Each row is a point on a tangle of strands that fork, close into loops and nearly touch. The rows are in no order.
In the rows, zero is written as 128.
Two points are linked if the straight distance between their rows is under 87.7. Some points are linked to none.
besel: [140  67 103  76 115  82 146 117 121 164 183 163 117 127 144 147 174 164
  69 109 135 121]
Toses: [130  75  93 122  70  62 153 134 182 122 182 158 144 138 113 175 152 161
 101 112 148 140]
Vepet: [150 148 130 113 178  79 176 141 103 139 155 134 120 122 172 109 157 141
 105 100 153 131]
zet: [131 197 126 135 167 131 188 123 109 116 150 112 120 103 153 143 167 186
 153 137 171  83]
Lunul: [115 121 113 151  67 106 134 118 212 108 170 108 114 135 113 178 149 173
 143 153 138  69]
tati: [100 187 136 141 109 126 164 126 152  78 118  94 129 107  82 131 150 116
 168 103 167 120]
Bip: [212  99 142 112 100 141 133 151  99  91 159 136 148 136 164 117 139 143
  53 136 184 152]
pev: [129 110 107  92 159  98  89 166 131 141 119  81  89 130 135  47 101  90
  98  96 108 129]
Lepub: [151  83 140 149 132 113  87 111 184 144 129 149 123 170 148 125 101 145
 144 157  53 107]
tob: [ 68  75  95 163  78 102 135 120 178 143 144 154 145 129  90 180 126 160
 129 117 122 132]
Som: [ 78 175 120 122 179  95 122 150  79 171 123 112 133 119 109 139 124 109
 142 100 116 158]
pur: [163 171 126 118 114 126 166 144  90  83 157 102 125 111 141 158 156 156
  83 120 230 135]
muze: [106  99 151 154 155 115  84 119 160 179 113 170 149 175 111 184  88 115
 148 167  51 140]
Tigo: [125 148 134 148  73 140 182  89 125  98  82 175 180 116 124 159 150  92
 148 122 130 175]
rusob: [ 82 111  86 107  75  92 143 139 156 131 172  99 113 117  91 152 142 142
 113  95 166 112]
Sepu: [ 84  91 111 105 149 126  78 135 151 201 131  94  85 143 124 150 116 134
 149 136  91  56]
kav: [135  85 136 151  55 174  80 110 181  92 122 117 138 154  91 127  97 137
 132 156 112 104]
Dov: [113 152 132 148 125 103 140 118 179 142 147 107 105 135 140 138 154 160
 175 140 100  57]
kibik: [ 72 135 116 129 100 141 155 123  64 140 134 157 164  98  94 163 148 135
 138 108 157 175]
Gavev: [ 62 145 134 137 157 104 123 122 129 191 143 123 106 135 130 187 146 159
 185 144 103  80]
vidim: [104 128  94  97  75 117 109 164 162  96 144  52 100 118  80 109 125 117
 113  97 175 105]
Pipa: [107 141 123 101 191 178 122 155  47 153 123 107 114 102 150 130 116 153
 124 142 138 142]
Lefos: [159 113 125 138  92  90 156  91 192  98  86 181 169 137 139 139 125  88
 138 108  99 181]
dena: [147 185 148 159 169 144 130 117 152 100 109  91 108 126 138  92 129 131
 168 140 119  92]
maku: [ 92 117 114 105 154 100  79 163 135 168 113  74  93 140 108  89  92  82
 128  94  94 116]
Tena: [143 158 160 145 199 169  88 136  90 143 101 129 127 136 157 112  99 108
 136 172  83 143]
bapok: [142 101 136 117 148 118 102 123 139 166 147 148 109 137 176 133 137 161
 135 162  76  84]
gumit: [154 185 151 163 186 103 130 119 118 148 137 140 122 137 181 126 137 150
 161 158  91  95]
midil: [146 127 143 161  67 161 104 105 189  75 135 118 137 151 103 139 128 146
 141 170 133  86]
ruf: [189 142 148 136  67 128 107 124 128  49 140 123 119 137 145 148 144 153
 105 155 214 141]
vivat: [ 65 135 128 117 164 115  95 131 130 192 121  84  87 143 115 166 126 132
 174 139 100  65]
pimum: [158 160 137 111  94  94 149 131 141  94 175 117 114 121 141 163 180 163
 118 144 195  88]
Roki: [ 72 119 106  73 165  96 122 134 107 211 150 115  94 105 127 156 146 143
 136 105 122  93]
lemir: [146 114 126  97 200 144  92 161  74 166 130 127 104 126 180  93 103 121
  94 143 102 136]
fadu: [129 180 153 142 204 123 104 137 110 174 131 120 113 139 164 146 126 135
 163 179  78  76]
ziv: [171 112 124  98 115  87 151 149 150 105 168 117 100 128 141 111 164 132
  89 109 156 113]
koso: [185 100 134 111 139  69 140 158 150 108 140 122 120 136 143  61 132  91
  94  88 140 169]
Ret: [134 150 129 135 153 108  96 151 164 122 103  74  95 139 131  65 103  97
 140 110  98  98]
topo: [136 134 130 129 125  83 157 113 178 136 169 136 109 134 158 141 173 169
 153 138 115  73]
doso: [165  96 125 109 145 166 130 138  71 147 158 160 128 122 175 124 137 166
  83 155 133 118]
fof: [139 142 122 114 172 143 121 150 107 134 119  97  97 120 153  87 119 133
 123 129 123 107]
bagi: [ 97 125 168 151 171 126  88 128 139 188 127 133 132 175 112 179  99 107
 162 184  67 117]
mip: [115 221 137 154 199  88 135 132 115 159 126 119 126 131 129 142 126 117
 167 132  90 107]
motad: [118 204 129 155 142  61 183  99 157 124 112 145 149 116 124 146 160  91
 173  88 142 155]
rufe: [161 147 142 146 110 126 166  86 126 105  90 181 175 119 151 134 137  98
 147 131 117 169]
daso: [210 150 157 166 169 172 135 111 125 100 121 157 136 129 186  87 122 148
 136 165 110 128]
Sedo: [193 109 145 128  85 111 156 126 100  97 173 166 164 145 156 155 165 173
  88 150 186 152]
gozi: [142 126 133 108 170 148 130 112  89 161 162 161 109 116 185 153 163 190
 128 174 111  72]
Mim: [136 123 152 161 104 162 107 109 164 101 120 124 119 137 118 120 122 144
 160 163  99  89]
fumo: [104 148 139 130 163 211  96 150  87 113  81  71 105 117 106  95  88 124
 139 138 130 117]
nak: [104  99 102  94  74 154  86 157 130 110 135  65 112 122  88 102 108 116
  96 111 160 107]
sul: [160 143 138 150 159 162 144 119  89 130 140 162 136 123 180 125 143 174
 138 172 123 124]
fosot: [149 158 128 140 152  92 129 127 137 125 111 136 140 131 129  93 120  81
 134  93 112 162]
Rarop: [ 97  37 123 112 112 141  75 143 139 171 131 132 122 147 124 145 104 143
 119 145  80 129]
bipu: [113 106 117 108 146 159 113 156  65 141 123 124 128 112 133  95 109 117
 104 113 137 170]
Lebaf: [136  98 115 146 125  54 137 121 189 137 144 162 139 151 137 121 130 137
 127 104  96 163]
gobo: [138 144 118 113 163  31 177 146 123 154 154 129 119 129 160 109 160 116
 107  73 142 150]
Vum: [144 182 150 171 159 105 161 104 138 126 144 148 127 125 163 131 167 166
 177 144 126  92]
lavu: [139 110 110 112  95  42 169 157 196 105 179 106 100 124 111 142 156 121
 103  80 161 127]
budib: [112 115 150 150  93 168 115  90 170 110  61 148 136 154 107 132  92  85
 140 146  88 122]
gedil: [149 141 116  89 197 113 172 129  72 165 151 133 100 118 189 126 157 158
  88 107 148 117]
Sepe: [157 189 150 151 129  92 194 102 161  88 111 147 146 109 133 135 160 100
 164  97 155 156]
Mez: [183  98 139 139 143  97 118 117 125 141 134 187 162 157 167 109 122 140
 127 144  74 162]
nele: [142 114 122 138 143  84  95 130 166 149 107 135 132 149 113  95  84  62
 116 101  68 165]
Mori: [ 66 136 115 167 107  83 159  90 167 151 100 175 154 127  96 192 130 110
 152 104 115 159]
Gifeg: [ 98  88 123 138 113 124 112 113 144 151 108 163 147 139 100 149 100 110
 132 114  85 174]
Furo: [122  41  89 106  72 124  95 145 167 142 151 129 123 141 113 125 110 142
  91 123 110 121]
furiv: [ 89 158 168 144 167 194 120 106  72 137  80 155 154 122 125 160 115 112
 155 170 119 155]
pase: [164 155 152 146 181 200 108 114  79 123  89 144 138 123 154  99  97 108
 128 161 107 168]
gurod: [155 200 133 136 162 123 168 135 156  76 138  75  89 107 147 116 156 158
 159 139 154  63]
keko: [215 116 145 133 169 144 144 139 116 100 128 144 134 128 180  62 113 128
  99 133 135 164]
nos: [139 131 114  68 157 104 156 120 115 154 184 126  99 106 134 137 178 157
  79  99 169  81]
ked: [115 170 128 147 161  89 107 137 144 139 112 101 116 137 120  93 103  86
 144 106  96 124]
mafu: [166 139 131 130  83 200 148 109  98  75  89 148 180 102 130 126 126  95
 115 143 164 178]
Gev: [186 145 153 158 174 158 110 124 138 113 123 131 113 142 193  82 124 152
 139 181  88  88]
vomi: [157 123 144 154  74 139 148  81 154  99 135 183 178 141 123 166 151 162
 153 162 121 135]
seger: [196 128 138 124  88 159 130 132 137  58 118 132 155 117 119  96 124 103
 104 134 165 160]
Loz: [122 137 120 137  99 169 135 123  85 113 140 133 147 114 116 129 136 145
 126 135 151 139]
tur: [ 93 117 114 152 128  80 116 113 165 172  96 181 156 144  97 185  97  87
 126 114  75 174]
nozu: [ 92 114 136 111 169 127  84 146 105 185 142 123 116 137 141 152 125 127
 149 151  83 119]
labas: [117 110 129  76 190 147  74 141  95 195 138 118  95 117 161 132 124 137
 127 157  95  85]
taru: [200  94 135 123  68  85 153 130 166  71 150 164 156 137 114 137 141 120
 105 110 172 181]
reli: [ 76 146 120 150 104  96 169  85 119 146 116 176 170 116 108 183 147 119
 159  96 135 185]
puveg: [ 79 165 144 142 166 133 135 127  90 159 130 125 115 117 143 169 148 164
 175 153 112  92]
ruso: [118 102 122 132  59 174 119 105 143  92  82 145 158 130  91 127 107  88
 117 119 119 165]
Bos: [103 106 116 120 114 168 101 148  97 118 116 110 122 116  98  91 112 110
 114 114 133 147]
Vas: [120 111 135 172 139  84 110 109 190 161 128 159 127 166 139 156 115 152
 156 151  60 104]
sobe: [211  97 154 117 154 101 158 153 131 102 146 137 124 140 176  80 134 126
  81 105 144 156]
sogef: [127 161 127 139  93 118 177 112 127  96 133 139 157 101 100 140 155 117
 147  99 174 166]
gisil: [180 153 131 110 138 122 171 125 117 112 175 133 114 118 169 151 180 171
  94 146 179  89]
ged: [ 60 180 126 140 130 154 156 127  88 124 122  91 129 106  92 157 142 166
 170 129 154  96]
Pogi: [132  88 108  87 121 119 111 139 140 154 154 120  97 125 141 106 140 137
  95 128 118  88]
vatab: [140 125 130 138 103  92 176 118 143 117 151 158 157 122 119 134 150 128
 132 100 150 173]
Fidi: [ 78 148 135 150 139  95 151 110  88 172 136 184 162 115 122 184 151 135
 164 111 124 184]
lin: [ 61 124 165 124 179 173  79 145  67 181 109 117 145 138 112 157 105 108
 144 165 109 154]
Sevub: [109 125 106 115  88 118 125 148 158  86 129  84 118 118  77  94 123  89
 114  81 162 145]
vip: [ 86  71 120 141  81 164  93 129 141 150 132 108 120 141  96 159 112 154
 139 147 111  84]
Zisir: [113 155 134 128 164 132 123 133 111 145 129 111 107 118 150 120 137 153
 153 140 112  81]
lati: [161 125 143 140 139 182 144 113  71 119 113 183 166 108 157 115 125 126
 123 141 132 184]
vug: [138 109 140 144 109 132 111  92 161 122  70 172 157 163 125 138  99  84
 133 143  67 158]
mudus: [104  70 114 104 119 134 113 153  69 157 146 151 132 118 133 110 129 129
  91 111 122 183]
vuz: [167 182 129 137 141 153 176 126 106  95 159 115 125 112 163 145 157 179
 121 153 184  96]
dirat: [105 135 144 138 156 148 132 113  57 154 120 179 162 115 138 159 138 129
 142 144 122 187]
rusik: [130  77 122 127  91 144 116 113 118 124 123 174 162 133 108 121 116 122
 122 117 108 183]
kupo: [109 174 133 129 202 202 115 146  63 138 106  91 109 111 150 124  98 149
 141 158 127 129]
Rizo: [122 114 113  96 132 119 106 120 187 156 142  83  74 126 131 114 133 144
 144 130 110  27]
novod: [ 96 128 102  88 156 130 124 167  85 134 112  74 104 105 108  77 107 112
 104  84 152 146]
Fuv: [ 95 124 142 144 110 158 112 112 138 122  87 125 127 138  94 120 110  97
 146 130 108 132]
Givir: [135 102 117 145  65 120 143  94 210  77  76 155 160 139 112 145 115  90
 124 119 111 161]
Fipi: [ 95  95  86 128  68  89 152 139 153 131 171 136 143 119  92 159 142 138
 109  92 163 156]
bil: [170  58 120  77 124  79 149 136 122 159 168 167 131 149 164 119 153 156
  69 108 115 141]
Zatib: [103 139 160 158 144 144 113  93 119 155  99 169 148 149 116 172 117 114
 163 172  80 142]
tebe: [121 175 141 149  97 159 128 118 149  79 135  92 128 119 110 131 148 150
 160 151 165  79]
mizu: [141 128 122  85 185 154 106 120  96 174 150 136  93 110 171 127 145 164
 116 152 112  66]
fekim: [ 99 136 147 173  99 144 139  94 163 114 131 128 132 142 103 163 132 153
 175 150 112  83]
mupi: [101 166 167 157 190 130 101 129 107 175 128 134 139 153 129 170 118 119
 171 187  74 104]
Poma: [117 144 135 144 155 103 117 122 109 159 113 154 147 135 119 132 108  80
 137 121  95 166]
dadot: [139 202 128 132 139  97 193 112 132  91  83 127 149  95 127 117 140  68
 155  77 172 172]
Somor: [ 60 116 108 114 127 105 131 139  80 156 127 138 143 109 100 136 125 106
 125  79 141 199]
neme: [135 130 126 120  62 158  96 110 129 105 164 108 127 130 140 158 151 184
 116 187 173  70]
dila: [ 75 205 140 147 122 146 163 113 126  98 107  82 130 108  79 146 149 143
 184 115 164  96]
degu: [152 140 121  84 151 141 109 126 168 129 148  84  74 110 140 102 147 152
 128 137 130  26]
luv: [164 118 127 104 137  98 161 162 113 104 135 117 129 120 135  79 127  97
  80  70 169 184]
rurit: [126  57 128 135  77 178  80 126 141 119 125 134 143 149  95 119  90 137
 111 151  95 132]
Leva: [160 133 127 118 124 112 165 129 115 100 113 145 155 113 130  87 124  73
 104  80 163 204]
rimi: [ 61 117 119  99 149 132 117 143  86 180 138 110 114 118 126 160 131 144
 145 128 116 106]
fepuz: [ 96 211 122 143 158  64 165 118 150 121 115 100 126 109 104 121 149 106
 172  71 145 131]
viv: [159 109 118 127 126  42 161 138 184 124 161 143 118 150 154 119 153 139
 118 107 118 135]
fovi: [100  74 148 146 102 188  84 122 132 144 105 131 128 158  95 142  94 134
 146 166  91 110]
zapu: [124  96 138 115 145 203  92 144  68 147 135 134 125 116 150 129 116 157
 119 181 110 115]
kup: [ 73 164 142 152  98 173 151  90 108 118  89 154 150 122  91 172 135 117
 168 140 134 130]
beb: [133 149 105  85 116 162 130 145  86 112 151  83 111 104 131 123 134 153
  83 131 194 103]
nipe: [177 151 164 170 144 130 142  87 137 115 114 186 163 139 171 126 144 144
 164 162  97 133]
mivof: [166  91 117 107 151  86  97 161 151 132 127 114 104 151 153  44 104  88
  95 102  90 146]
Zosum: [111 162 113 115 117 138 144 150 129  77  98  75 125  97  80  85 120  76
 125  72 175 160]
nikem: [ 47 116 146 127 133 177 100 134  79 162 102 116 134 134  84 154 116 118
 159 138 131 140]
lagin: [171  94 124 106 177 164 117 158  60 139 129 139 116 122 176  74 101 125
  83 136 115 160]
kovu: [115 157 152 139 182 201  92 141  91 132  92  87 100 131 135 114 103 139
 156 171 113  91]
zuka: [166 123 131 133 113  33 186 142 194  97 167 140 113 130 127 142 160 129
 137  86 156 140]
liko: [157  87 120  96 143  51 161 145 126 150 164 142 126 144 167 100 151 125
  82  83 131 158]
nar: [ 73 103 120  95 137 174  85 164  95 153 103  68  93 120  97 113 102 123
 133 120 123 104]
mirep: [118 128 130 161 108 115 133 113 217 106 116 110 113 141  99 119 122 112
 155 113 111 109]
ver: [194 156 137 136 185 162 150 125 101 104 100 138 139 118 173  70  94  97
 116 119 145 180]
Mimuf: [ 66 109  91  77 130 130 101 165  96 156 120  59 103 107  91 105 112 110
 117  81 138 114]
derot: [ 68 164 119 128 166  85 115 149 125 167 116  89 113 132  99 131 105 100
 151  95 106 120]
nulu: [114 180 133 149  85 158 178  91 117  84 100 150 177 101 105 167 157 104
 156 117 171 161]
bot: [172 125 143 134  89 105 179 125  97 100 164 168 175 120 132 153 158 151
 102 115 196 180]
Vuteb: [109 141  97  71  96  86 139 167 147  99 152  62  90 104  88 124 151 117
  96  77 187 103]
vumiv: [ 89 120 133 140 154 116  70 152 152 166  98  81 100 165  87 119  76  74
 139 115  82 114]
fugep: [ 81  81  96 112 108  95 126 147 117 153 134 132 132 121  91 114 112  98
 104  69 128 197]
podo: [185 181 150 158 151  75 152 106 188 104 101 139 137 133 154 102 132  81
 156 113 112 139]
Zal: [140 124 132 145  62 156 155  86 110 101 123 187 193 118 116 171 150 127
 130 134 154 178]
gevoz: [ 94  95 122 143  80 146 125 114 109 130 141 147 151 125  95 150 124 143
 124 127 125 155]
gok: [ 77 148 131 168 102 120 136  97 199 127  52 143 125 155  93 159  95  73
 156 129 103 113]
Nugos: [ 96 142  98 102 132  70 172 142 130 146 160 111 110 112 127 125 162 140
 125  87 155 122]
gima: [146  97 109  89 107  96 156 142  97 139 175 138 131 124 139 141 171 146
  64 110 175 135]
tafu: [209 102 143 128 134  84 146 106 147 117 128 198 177 154 172 105 128 125
 130 122 104 177]
tobir: [ 56 104  86 126  89 103 135 145 181 146 142  76 105 121  72 146 124 127
 136  81 150  99]
mero: [118  67  94 130  97  65 144 134 185 134 152 159 132 136 119 142 131 143
 109 100 115 150]
lub: [102  57  97 120  55 137 106 132 123 137 160 149 157 134  98 151 111 150
  95 129 141 167]
Zinu: [172 144 128 132 147 191 135 131  92  98 111 123 137 111 144  78 105 116
 110 129 152 162]
vemor: [ 73  87  83 101  93  98 128 159 127 139 142  97 112 115  84 104 121 111
  97  69 148 152]
Dor: [100 133 138 129 151 156 114 121  66 156 100 171 164 118 121 147 114  82
 119 122 115 211]
vapi: [186  93 131 121 146 164 143 143  57 125 136 158 144 126 175  90 112 133
  74 124 144 186]
Zase: [ 79 148 152 176 109 153 133  94 167 119  87 123 120 156  80 152 114 122
 183 143 115  82]
buvaz: [130 166 151 149 159 111 123 120 133 164  94 163 163 154 110 168  94  46
 142 154  50 139]
Zoros: [146 156 148 147 115 174 127 110 149  72  71 119 133 120 119  90 116  78
 144 129 126 134]
pofu: [ 89 134 133 126 163 176 126 137  47 158 135 144 131 109 150 156 138 166
 140 156 131 136]
kizoz: [190 182 156 167 172 150 133  98 130 109  94 156 145 127 166 100 118 115
 155 152 100 133]
rolu: [110 206 136 160 154 116 185 109 123 113 135 127 135 111 134 145 168 167
 180 134 151 109]
Gaz: [173 102 138 134 145 148 158 122  55 135 139 189 173 119 166 124 133 152
 102 139 144 185]
rovab: [ 89  97 112 115 108 136 145 142  55 150 152 159 148 114 118 142 143 145
 114 113 151 176]
vig: [109  92  97  89 127 117  99 145 172 146 137  68  79 125 113  97 123 116
 123 103 115  62]
Mobev: [127 128 144 140 131 155  83 134 165 106  82  76  99 149 101  55  88  85
 141 120 104 102]
ses: [ 62 117 157 127 168 159 107 133  64 181 137 144 145 126 131 178 134 144
 158 168 116 146]
Zabep: [143 112 101  81 106 189  85 137  74 121 144 105 119 113 136 117 125 154
  57 152 183 103]
bupef: [143 135 125 118 169 191  99 154  93 114  99  82  98 112 143  65  90 123
 114 135 119 119]
geren: [149 102 123 126  56 182 119 108 109  85 102 158 179 114 101 128 119  97
 103 131 149 186]
Tipuf: [192 119 149 150  85 153 130  97 164  72 131 167 166 138 138 128 143 142
 139 160 123 136]
Fino: [151 183 141 149 114 105 164 139 183  59 123  97 112 109  99 120 147  97
 163  97 170 132]
Naza: [114 153 123 127  92 169 115 122 115 116 151  91 126 116 119 146 140 168
 136 158 160  67]
nog: [127 137 126 120 130 189  91 155 131  97 109  50  97 123 111  82 105 132
 136 137 133  68]
soril: [159 128 135 146  96 167 135 110  95 103 149 162 166 121 134 140 146 162
 118 165 154 144]
sefe: [146  97 122 118 111 130 137 129 105 121 114 164 159 116 125 103 119  96
 106 101 140 203]
kuz: [ 42 102 123 155 103 141 123 122 144 156 111 119 122 143  72 179 110 133
 162 121 131 111]
punil: [ 83 176 152 167 132 120 136  90 174 137  71 150 124 164  93 175 106  86
 178 152  98  96]
vabub: [102 156 114 114 126 100 153 144 153 113 139  84 107 114 116 106 147 134
 147  97 149 108]
Solu: [137  97 118 124 115 110 103 150 204 115 136  85  86 140 126  77 117 119
 128 119 103  82]
nuli: [105 152 129 133 171 119 151 130  56 156 140 159 145 109 149 142 143 144
 140 116 140 174]
Zabib: [232 115 152 127 106 145 129 146 123  59 139 131 146 129 143 106 122 123
  69 132 193 171]
Vel: [199 127 152 142 123 112 140  88 147 111  89 195 184 141 173 117 125  96
 141 137  92 170]
rop: [132 125 141 143 146 120 106 119 178 150 139 121  96 148 162 127 132 152
 160 159  72  57]
Geni: [ 96  76 111 134  63 149 110 124 168 116 113 130 143 134  68 133  98 112
 109 111 120 154]
Fon: [154  77 148 133 138 160  79 126 117 129 112 150 132 148 143  97  97 128
 127 158  72 145]
Piteg: [133 122 110 112  66 119 109 113 171 114 175 106 108 132 127 170 159 177
 121 163 159  62]
Begop: [152 144 111 105 149 162 137 151  97 110 147  93 106 114 153  95 131 151
  94 133 155 102]
neti: [128 155 114  89 141 198 105 137 104 121 119  55  93 107 123 109 115 159
 122 147 150  55]
beg: [104 195 119 125 159  67 159 148 164 114 123  67  97 116 112  99 150 122
 167  86 149 102]
Dotem: [150 165 123 145 136 198 148 122  77  94 129 126 147 109 139 115 125 147
 119 150 169 146]
bipo: [159 135 118  93 212 150 138 141  66 169 144 134  96 118 198 117 124 148
  87 134 128 127]
navu: [139 178 153 141 176 178 113 119  86 126  51 136 141 120 143 120  92  64
 130 151 108 172]
Gudi: [145 146 120  93 142 125 145 119 128 130 166 115 100 112 147 133 167 171
 105 136 157  69]
Begu: [184 170 142 134 131  82 159 160 186  52 139  87  85 111 125  97 148 110
 144  97 172 114]
bupet: [ 92 142 155 145 143 184  96 125 117 123  76  96 109 141  96 108  90 101
 158 136 111 106]
Tumup: [130 195 146 166 160  94 137 100 146 148  92 153 148 144 122 153 113  68
 162 137  72 125]
gibel: [146 112 124 124  92 182  93 143 116  84 122 102 133 118 103  85 111 123
 101 137 155 132]
pav: [123 100 139 123 107 218  81 130  83 136 134 114 122 122 137 139 118 173
 126 187 122  73]
zitef: [ 99 181 145 134 192 113 121 139  72 176 116 140 156 121 117 154 118  79
 145 129 102 173]
ved: [206 106 146 132  56 109 122 121 152  53 147 152 143 145 128 156 133 145
 100 144 189 165]
ruk: [122 210 155 178 170  91 126 109 157 149 113 124 124 151 119 143 115 103
 181 147  79  83]
vib: [164 117 134 124 137 156  95 149 160  77 103  80 104 129 124  40 105  93
 117 123 113 121]
tadaf: [195 126 147 130 151 136 117 131 171 105 138 118  98 138 182  79 138 150
 130 165  99  73]
Dema: [123 216 137 139 224 110 135 141  75 172 134 127 135 119 151 147 118 130
 154 146 104 135]
nabim: [ 80 139 134 160 149 107  97 128 174 164  84 116 116 168  72 150  74  68
 156 128  88 106]
tovu: [129 163 101  79 139 205 125 136  72 123 131  75  99 101 134 128 116 172
  97 156 176  81]
pasu: [156 118 143 130 166 121 143 119  81 166 156 180 132 130 193 146 158 184
 128 172 104 117]
Niti: [134 164 131 130 162 150 123 125  70 143  74 158 160 110 146 125 106  61
 121 120 118 203]
tisa: [164 133 145 150 121 137 151 114 124 103 155 157 149 122 156 128 155 171
 133 155 136 122]
dig: [154 123 130 122 147  78 156 112 136 156 171 159 114 134 181 134 167 173
 127 142 107  90]
mada: [185 142 143 148 114  82 161  98 201  91 103 165 155 135 151 124 140  97
 158 119 110 158]
sizo: [129 124 124 149  39 143 131  86 137  86 141 161 177 132 102 178 145 153
 127 151 175 160]
sos: [145 125 112  84 112  67 158 158 165 105 166  91  84 119 114 122 164 116
  87  84 173 102]
vazu: [198 101 146 136  89 110 152 111 154  82 148 177 171 136 137 130 145 138
 126 132 139 165]
gudil: [ 86  95 119 110  93 189  90 133  93 151 143 104 116 114 107 164 127 158
 139 158 136  71]
bir: [111 161 105 104 154 154 141 165  93  93  96  60 112 101  94  65 105 106
 114  83 166 151]
felar: [174 119 135 121 144 100 114 142 194 113 143  97  81 138 157  76 132 126
 134 135 104  75]
girin: [167  91 144 148 123 122 111 105 152 123 132 172 143 149 155 118 129 157
 147 160  70 128]
tok: [134 180 127 139 159 135 153 127 105 107 102 126 136 104 130 103 128 118
 145 109 151 155]
bapes: [161 166 143 147 130 194 163  95  81  99  82 170 169  96 154 133 125 105
 134 139 148 173]
Migi: [130 103 116  81 158 197  95 147  72 155 126 110  95 103 152 110 115 146
  96 152 129  97]
kope: [ 64  86  96 146  66 123 118 137 187 125 122 104 134 128  60 147 108 122
 116  87 144 132]
Pigeb: [159 125 157 167 109 168 133  81 122 110 126 195 167 139 150 150 145 166
 154 182  97 131]
nuniz: [107  63 118 112 129 110  94 131 143 190 153 141 106 142 151 149 122 153
 129 148  77 106]
dezen: [107  60 104 126 107 109  93 143 168 154 131 126 110 149 116 113 102 128
 115 115  85 127]
bef: [ 92  72  87  64 109 120 104 159 115 158 145  94  98 115 107 108 116 115
  86  83 141 120]
guvun: [ 61 102 129 146 101 151 111 117 160 132  86 113 122 145  61 146  94  99
 153 115 119 117]
Zata: [ 46 109 114 132 128 117 114 141 141 174 113  83  99 139  88 164 113 126
 161 107 114  86]
zus: [175  99 115  84 139 115 132 166 138 108 148  96  97 124 149  74 141 111
  70  99 149 112]
teto: [162 146 147 149 146 118 109 107 130 142  86 176 162 154 140 144  95  72
 133 157  55 154]
kopoz: [185 106 131 104 114 108 161 154  92 106 168 129 136 130 153 123 153 131
  52 102 190 158]
kavo: [101 110 131 133 106 179  89 141 143 122 106  65  94 148  91 107 102 127
 154 139 119  53]
Rugu: [132 122 115 111  63 166  75 152 135  69 129  64 115 129  93  94 110 113
  97 136 190 120]
nabi: [ 86 117 123 165  85 120 143 112 185 140 158 130 132 137 106 186 148 180
 167 145 116  70]
guki: [138  91 105  68 135 173 107 153  72 142 145 112 113 110 144  98 118 136
  66 127 146 116]
Kogi: [154 123 137 122 169  85 124 132 112 175 158 169 124 142 186 129 147 151
 131 156  85 120]
dopi: [185 104 149 129 117  83 191 126 115 113 162 175 173 129 145 131 154 132
 106  96 163 184]
Temud: [143  57 108 115 124 103  82 150 172 138 121 119 112 151 130  69  87 102
  99 104  82 149]
numo: [ 69 141 105 124 135  74 156 130 121 169 159 127 119 122 129 156 150 146
 156 101 122 126]
Fike: [155 144 125 105  81  93 135 147 123  84 165 103 106 122 130 161 166 149
  90 120 221 122]
fibo: [110  67 107 152  66 128 114 108 205 108  89 156 160 142  83 153  98 105
 109 108 102 154]
Tevak: [125 172 134 136 197 103 149 142  72 170 143 150 128 114 166 143 140 148
 142 134 118 133]
luf: [ 35 149 140 139 131 152 132 130  84 158 105 103 125 123  68 172 124 140
 172 124 140 118]
Zak: [154  85 120 129  79 111 129 120 178  93 137 145 144 138 101 109 128 114
 114 112 125 163]
Pomen: [179 133 142 134  72 119 129 114 121  79 166 146 136 137 158 173 168 179
  98 169 207 136]
Ruv: [ 96 100 140 132 133 160  85 135 144 160 117  86  93 146 126 127 116 139
 163 152  91  61]
kod: [111  51  87 104  43 116  93 133 159 124 171 123 139 141 111 158 116 159
  74 134 145 127]
Rozud: [101 115 124 169 138  69 118 109 192 161 104 177 148 155 109 177 106 124
 140 124  73 136]
vizu: [ 64 150 114 125 119 135 150 115  78 139  97 146 155 106  84 152 126  92
 141  89 154 188]
bolo: [160 137 124 118 173  62 130 160 145 135 134 112 106 138 156  60 122  93
 104  90 120 141]
somuz: [173 113 119 100 156 146 106 169 128  97 122  82  89 122 149  41 106 109
  84 115 135 120]
gasan: [122 115 111 119 147  65 120 136 161 167 152 127  97 138 154 119 131 137
 125 118  89 104]
kofov: [120 153 109  99 166 168 156 152  62 131 128  97 115 101 139 107 125 154
 112 119 160 142]
guror: [160 101 109  91  80 130 103 146 122 100 155 107 118 132 133 111 141 138
  68 138 174 119]
lato: [121 111 119 163  44 138 124  97 176  97 150 144 161 146  96 192 137 173
 137 161 145 122]
zeluk: [ 64 123 126 173  97 109 147  93 199 139  81 159 142 144  82 180 112 105
 150 116 112 130]
kekub: [ 79 132 122 146 136  88 131 115 122 169 141 155 135 131 119 168 135 136
 154 121 105 152]
Dun: [115 110 106  68 167  84 140 124 113 193 165 138  93 113 143 126 165 147
 103  98 131  93]

How many points has the smallest loop of links through each point below? Write - if it is on no loop.
rop | 6
ked | 6
Somor | 19
fadu | -

A piece is all that can be reached along the links. How many separate loops has the piece of each point below (a circle has one, a figure eight two, a Y none), and how many tips (points with one link)?
kovu | loops 3, tips 4
besel | loops 2, tips 3
sogef | loops 4, tips 5

A fork is a point with three links, a tip a point with one. Leave the first point through the second and follow the links. Name the first fork or tip that comes.
vemor / fugep | vidim
Bos / bipu | Mimuf
Nugos / numo | fekim
vomi / Pigeb | degu
